Points, in no order, along strands that fork and pass close to each other.
Points whose rows are less than 52 apart are linked; no others are.
k59: 2	-7	-12	1	-1	29	4	-25	2	1	-30	6	3	-3	0	-10	26	5	-19	12	-15	-10	1	-4	1
k424: -1	-6	3	23	9	-31	7	-16	-18	-16	8	-3	-4	4	-5	24	-8	-7	-12	-19	-11	-3	-21	-14	12
k448: -2	1	-8	-10	-8	-9	10	32	-6	-1	-1	-4	2	1	14	27	-17	0	23	-10	3	-3	11	-10	8
k874: 1	2	-4	33	14	1	1	-20	-3	-11	-10	-8	6	7	-3	-10	3	11	-15	2	-4	7	-10	-6	15
k415: 18	25	3	-5	3	-8	-18	-3	-7	18	11	-11	5	1	1	-19	-1	5	7	-14	14	11	9	18	-32
k293: -11	-12	1	1	-2	10	3	-15	3	-25	-10	12	-16	8	-3	-12	-1	17	2	22	-6	-10	-12	7	28
k396: -2	4	1	25	12	-29	5	-17	-16	-5	4	-12	-4	0	-20	24	-6	-1	5	-15	-5	6	-14	-7	9
k799: -21	-26	3	19	16	-11	-4	-15	-19	-6	8	8	-19	31	3	0	3	0	-10	1	1	11	0	5	3
k170: -15	-30	-12	-2	1	35	14	-16	10	-11	-24	14	6	-1	-3	-11	33	3	-13	25	-9	9	0	-7	9
k251: -2	-11	3	-4	22	2	-6	-2	-3	-4	0	6	-20	10	-3	-1	-1	-6	-31	5	-17	-2	-1	18	-1
k197: 11	-15	-10	-30	7	19	4	-3	1	-1	-20	11	0	-10	4	-22	2	15	-25	14	-10	-5	-4	8	20
k488: -11	3	9	7	-14	-12	2	15	6	1	11	-3	-5	10	-14	14	-25	-9	33	3	16	9	6	-5	20
k18: 0	5	-13	17	13	-5	-3	10	12	-4	-8	-11	10	16	-11	1	-1	10	23	-4	9	21	7	3	2
k254: -2	-2	7	-20	-21	8	2	26	-6	19	22	6	5	-5	20	-4	-4	-12	-4	-2	21	-12	16	-11	-14
k148: 4	2	-11	18	15	3	6	-1	-1	-2	-9	-5	5	-1	2	1	9	13	-13	5	-9	-3	-2	-5	16
k561: -12	-4	-5	8	3	32	11	13	36	-16	-8	5	4	-13	4	-15	11	9	-7	22	-19	7	-6	-3	6
k186: -9	2	20	4	-12	-22	-7	14	-7	14	21	18	-21	10	-4	34	-15	-25	7	-7	-6	-2	-5	-6	-4
k690: 6	-5	-15	-14	10	10	-4	9	-2	16	-8	3	2	2	11	0	13	3	-3	-6	-1	3	21	7	-7
k296: -2	-13	-3	-8	11	14	2	-13	5	-19	-18	5	-6	1	0	-25	0	23	-3	18	-9	3	-8	14	26
k703: -2	10	5	5	8	8	-13	14	25	4	6	-7	1	-3	-13	-13	-2	-8	-3	8	2	3	2	12	-14
k997: -3	1	-2	-39	-20	22	0	9	12	-2	3	4	10	-18	20	-22	16	6	8	10	7	-23	6	-1	-16
k93: 5	14	4	-5	-10	-14	-5	16	-3	13	17	-10	14	-10	10	3	-5	-8	19	-26	13	3	8	-11	-19
k771: 9	29	10	-10	-23	-13	-5	-18	-14	2	15	-17	12	-23	2	-11	10	-2	18	-13	17	-19	-5	-1	-29
k34: -15	-21	4	12	-1	2	4	8	2	-16	5	3	-6	19	3	-7	-19	-5	-3	4	10	5	-1	-12	24
k21: -4	-10	-1	21	10	-19	7	-9	-4	-30	6	-2	-5	8	11	10	2	-11	-24	-9	-16	-18	-24	-21	10
k917: 8	16	2	-18	-12	7	-6	3	8	2	2	-1	-1	-20	6	-12	4	12	8	10	6	-23	-2	13	-7
k83: -23	-17	-5	-2	5	22	9	6	5	-2	-2	8	-14	3	-10	9	15	-13	-13	29	-2	-5	9	5	0
k752: -13	-4	1	5	6	-1	-6	9	-2	20	1	8	-14	23	-10	11	5	-2	15	7	9	11	17	16	-10
k617: -9	0	12	22	-9	-6	-7	-22	10	-19	-1	-4	-8	3	-22	-4	-10	-3	19	7	4	-2	-14	3	23
k664: 15	22	5	14	6	-25	-11	-15	-2	10	3	-14	6	1	-28	7	-11	-2	17	-17	7	24	-5	11	-15
k529: -7	-37	-10	-13	15	21	10	6	-3	4	-3	9	8	2	-1	-13	10	-9	-34	16	-5	22	10	-4	12
k110: 6	5	-9	-14	2	-5	-6	24	-5	15	6	-4	8	3	23	4	4	1	14	-27	5	9	20	-1	-19
k928: -19	-25	-20	2	5	15	17	12	5	-24	-19	4	5	10	16	-5	5	15	2	5	-9	4	2	-19	25
k757: 19	27	-6	5	2	16	-8	-6	28	-4	-15	-15	21	-15	-1	-30	9	20	5	6	-8	10	-5	10	-13
k955: 11	-5	7	20	1	-16	-8	-23	-32	13	-7	15	-12	18	5	13	-5	-6	-17	-20	-4	9	-4	3	4
k950: 21	11	2	4	-7	-22	-6	-22	-30	21	-7	5	-6	2	3	18	-4	6	9	-24	3	2	1	5	1
k78: -14	-17	-9	-15	-7	24	11	30	5	15	2	6	7	8	6	-2	-6	-5	7	15	19	15	26	-3	-2
k530: -3	13	18	-8	-8	-23	-16	6	-1	16	19	3	-8	7	-9	15	-7	-13	40	-17	9	16	5	17	-23
k597: 7	-3	-17	-2	14	17	-1	-7	5	8	-21	0	4	-2	10	-2	21	4	-20	-2	-15	-5	10	0	-4
k272: 23	33	5	-2	-14	-6	-7	-23	-7	1	-4	-15	12	-29	-3	-6	-1	1	1	-12	1	-19	-5	3	-26
k907: -12	-6	2	-6	10	13	-1	11	14	-3	3	6	-15	2	-7	-1	1	-5	-11	21	-4	-7	0	16	4
k14: 8	17	13	0	-8	-27	-3	12	-11	21	34	-7	18	-16	2	8	-12	-7	17	-28	15	13	-1	-5	-20
k264: -18	-24	-4	11	11	-12	1	-1	-7	-18	1	0	-7	25	6	-1	-9	2	7	-6	2	13	1	-3	21
k940: -1	-19	0	1	-8	0	9	8	-4	-8	2	14	-4	13	12	3	-17	-4	-15	-1	8	-10	-7	-22	34
k43: -13	-23	-18	-12	-1	25	15	31	10	-7	-15	0	8	8	10	-1	-3	-1	5	7	-3	13	19	-14	10
k924: -22	-11	-3	3	-7	17	5	21	3	11	2	6	-4	23	-9	9	-3	-11	16	14	17	13	25	-1	-2
k230: 28	11	4	-13	-2	-10	-6	-3	-10	8	-2	3	-4	-8	9	0	-11	2	-21	-12	-8	-17	-8	6	1
k864: 7	17	8	-10	-13	0	-8	-5	18	-11	-6	-7	0	-21	-7	-6	-4	6	21	2	2	-16	-10	11	4
k169: -18	-35	-6	3	13	13	10	-18	-2	-32	0	9	-4	10	13	-13	16	-3	-31	22	-11	-9	-14	-7	2
k400: -6	-14	-5	-35	-12	34	8	12	15	6	-7	10	11	-21	6	-14	18	-2	-6	22	6	-5	10	1	-6
k312: 17	-11	0	-14	10	-4	-2	-2	-8	-2	-5	11	-15	6	11	-5	-4	-3	-41	-9	-18	-16	-11	3	11
k104: -14	17	1	-6	-9	8	7	30	6	0	25	-13	19	-8	12	-14	15	3	16	7	15	-7	12	-13	-35
k633: -17	8	13	8	-9	-14	-1	11	-5	18	16	7	-16	5	-14	24	-11	-12	0	14	2	-15	-3	-4	0
k181: 22	28	0	8	5	9	-10	-23	12	-8	-29	-15	6	-14	-7	-14	2	12	-2	2	-14	1	-7	12	-11
k70: 3	2	5	28	5	5	-7	-39	-11	-20	-17	-6	-5	8	-3	-17	-1	3	-24	3	-12	-2	-14	-5	1
k730: -15	7	2	20	8	-32	2	0	-3	-1	7	-13	-7	2	-25	33	-6	-6	21	-5	-4	6	-9	-3	1
k932: -7	3	12	-4	-12	-21	-4	18	3	8	18	-2	-1	8	-9	21	-24	-13	40	-16	14	23	10	0	-2
k226: 15	20	-11	18	16	-19	-4	-1	9	3	-3	-19	18	3	-19	5	-2	9	21	-13	7	22	1	6	-3
k200: -1	-17	-8	-1	2	-11	-4	1	-9	-5	-14	5	-6	17	12	12	-4	-2	8	-31	-3	8	6	-9	19
k592: 0	-4	18	2	-17	-28	-1	-2	-12	9	20	15	-10	-1	-6	43	-17	-25	23	-28	-5	12	-10	-8	4
k483: 1	16	14	12	-19	-13	2	4	1	9	18	-2	1	-15	-16	17	-13	-9	1	5	9	-22	-12	-12	7
k301: -12	-27	-5	10	15	-1	5	-13	0	-32	1	3	-4	12	16	-11	8	-4	-31	1	-12	-13	-13	-13	9
k51: -15	-20	-12	8	8	36	20	-3	25	-20	-17	9	7	-9	4	-15	28	16	-6	24	-25	16	-7	-8	11
k24: -8	-10	0	5	30	6	5	-16	-10	-11	-6	1	-14	9	-9	-11	9	10	-33	30	-17	0	-4	19	3
k221: 6	5	-14	-14	1	26	2	16	22	11	-1	-3	25	-7	2	-28	16	16	8	17	11	16	15	7	-15
k136: -7	-3	-14	1	8	17	4	23	27	-11	-14	-3	8	9	-3	-6	1	9	21	8	4	19	11	1	8
k249: 16	20	5	-13	-1	-2	-11	-8	-21	23	9	-6	5	-1	15	-19	14	3	-2	-16	11	0	13	13	-42
k590: 7	24	-2	-8	9	-27	1	17	6	-5	12	-17	6	-25	-4	19	-9	2	11	-8	-10	-13	-9	5	-9
k333: 4	-31	-4	-24	9	14	12	-3	-12	7	-7	16	1	-1	3	-15	4	7	-34	17	-2	2	0	0	24
k252: 13	15	-12	-6	4	25	-3	3	34	5	-11	-3	24	-10	3	-34	20	17	8	12	-3	15	3	7	-17
k54: -4	-9	-6	-17	-3	31	13	21	26	-7	-6	8	8	-20	12	-8	8	2	-15	21	-15	-6	-3	-10	7
k331: -6	-10	-8	-11	-11	-3	5	17	0	-4	-14	2	-9	11	11	27	-5	-6	24	-13	2	-6	16	-10	12
k214: 0	6	6	3	-21	7	3	16	2	14	15	4	11	-14	4	3	-8	-10	-4	3	15	-18	0	-17	0
k811: -21	11	5	16	8	-18	-7	11	0	14	9	-2	-15	15	-25	20	-2	-2	13	13	3	7	-1	8	-5
k911: 2	11	7	5	-6	-6	-8	-17	13	-18	-12	-9	-7	-9	-18	4	-6	-3	21	-7	-4	-9	-12	6	12
k504: 7	11	-10	-7	-4	-18	17	20	-1	-4	3	-12	12	-19	6	31	-5	2	15	-11	-2	-18	-2	-19	5
k248: 8	20	21	-20	-25	-19	-11	-10	-16	10	28	-6	1	-13	5	-11	-4	0	22	-12	21	-12	-2	7	-17
k360: 26	23	3	7	-3	-2	-12	-29	-5	2	-23	-16	7	-14	-9	-5	-7	0	-1	-17	-6	-1	-5	1	-11
k263: 4	-6	-7	-4	12	7	-4	7	-11	26	-2	7	-5	15	0	3	13	-1	-1	-1	11	18	22	20	-14
k605: -13	-34	-6	3	5	18	16	-33	-5	-32	-5	13	3	3	16	-18	27	12	-35	33	-15	-7	-24	-8	1
k257: 19	17	-9	9	3	8	6	-4	-6	14	-8	-5	18	-18	7	-11	0	25	-19	10	-1	-12	-5	-4	11
k665: -5	-6	16	5	-7	-8	-7	-25	-6	-18	3	8	-23	14	-11	-7	-15	-2	-4	12	0	-15	-14	7	25
k681: -6	-10	10	20	10	-14	-4	-19	-26	7	5	9	-19	25	-7	9	-2	-3	-14	-6	1	9	0	9	2
k187: 17	14	13	15	3	-9	-9	-36	-16	-11	-17	-8	-10	-1	-15	-4	-12	-3	-20	-9	-14	-1	-10	7	-2
k176: 6	-9	-2	-2	-13	11	10	18	2	10	7	10	6	-3	5	-2	-12	-5	-20	5	12	-16	-2	-22	21
k156: 10	16	19	1	-6	-21	-20	-18	-2	12	8	-4	-14	0	-17	6	-12	-14	18	-16	4	10	-3	18	-11
k787: 20	13	-4	-9	-4	-18	-2	-5	-20	17	-3	-1	-3	-6	13	18	-1	3	0	-24	-2	-10	0	3	-6
k231: 10	23	5	3	8	0	-16	2	10	11	6	-12	4	-2	-9	-15	-4	-3	-2	0	7	5	6	19	-22
k99: 6	1	15	-11	-22	-25	2	-3	-5	9	21	7	0	-15	-6	39	-15	-28	28	-32	4	2	-3	-10	-8
k201: -8	6	1	-20	-8	8	7	31	-8	10	28	-2	9	-8	24	-6	9	-6	-6	-2	11	-15	15	-11	-32

A fork is a point with three links. Follow the links from the first point to the second and name the forks in between, in order.
k681, k924 => k264 > k214 > k633 > k811 > k752
k201, k257 => k214 > k633 > k811 > k752 > k690 > k597 > k148
k331, k51 => k264 > k214 > k633 > k811 > k752 > k690 > k597
k530, k483 => k43 > k752 > k811 > k633

Follow the links from the first point to the second, and from the first to the third. Name the last point that the two ways share.
k252, k18, k186 => k752
k263, k504, k955 => k264
k21, k200, k263 => k811
k811, k201, k312 => k214

A fork is a point with three links, a tip a point with one. Leave the first point through the second and follow the links. Name the first fork or tip that comes.
k54, k561 => k597
k59, k170 => k529
k932, k530 => k43
k787, k950 => k264
k799, k681 => k251
k396, k424 => k605
k136, k18 => k488
k169, k301 => k811
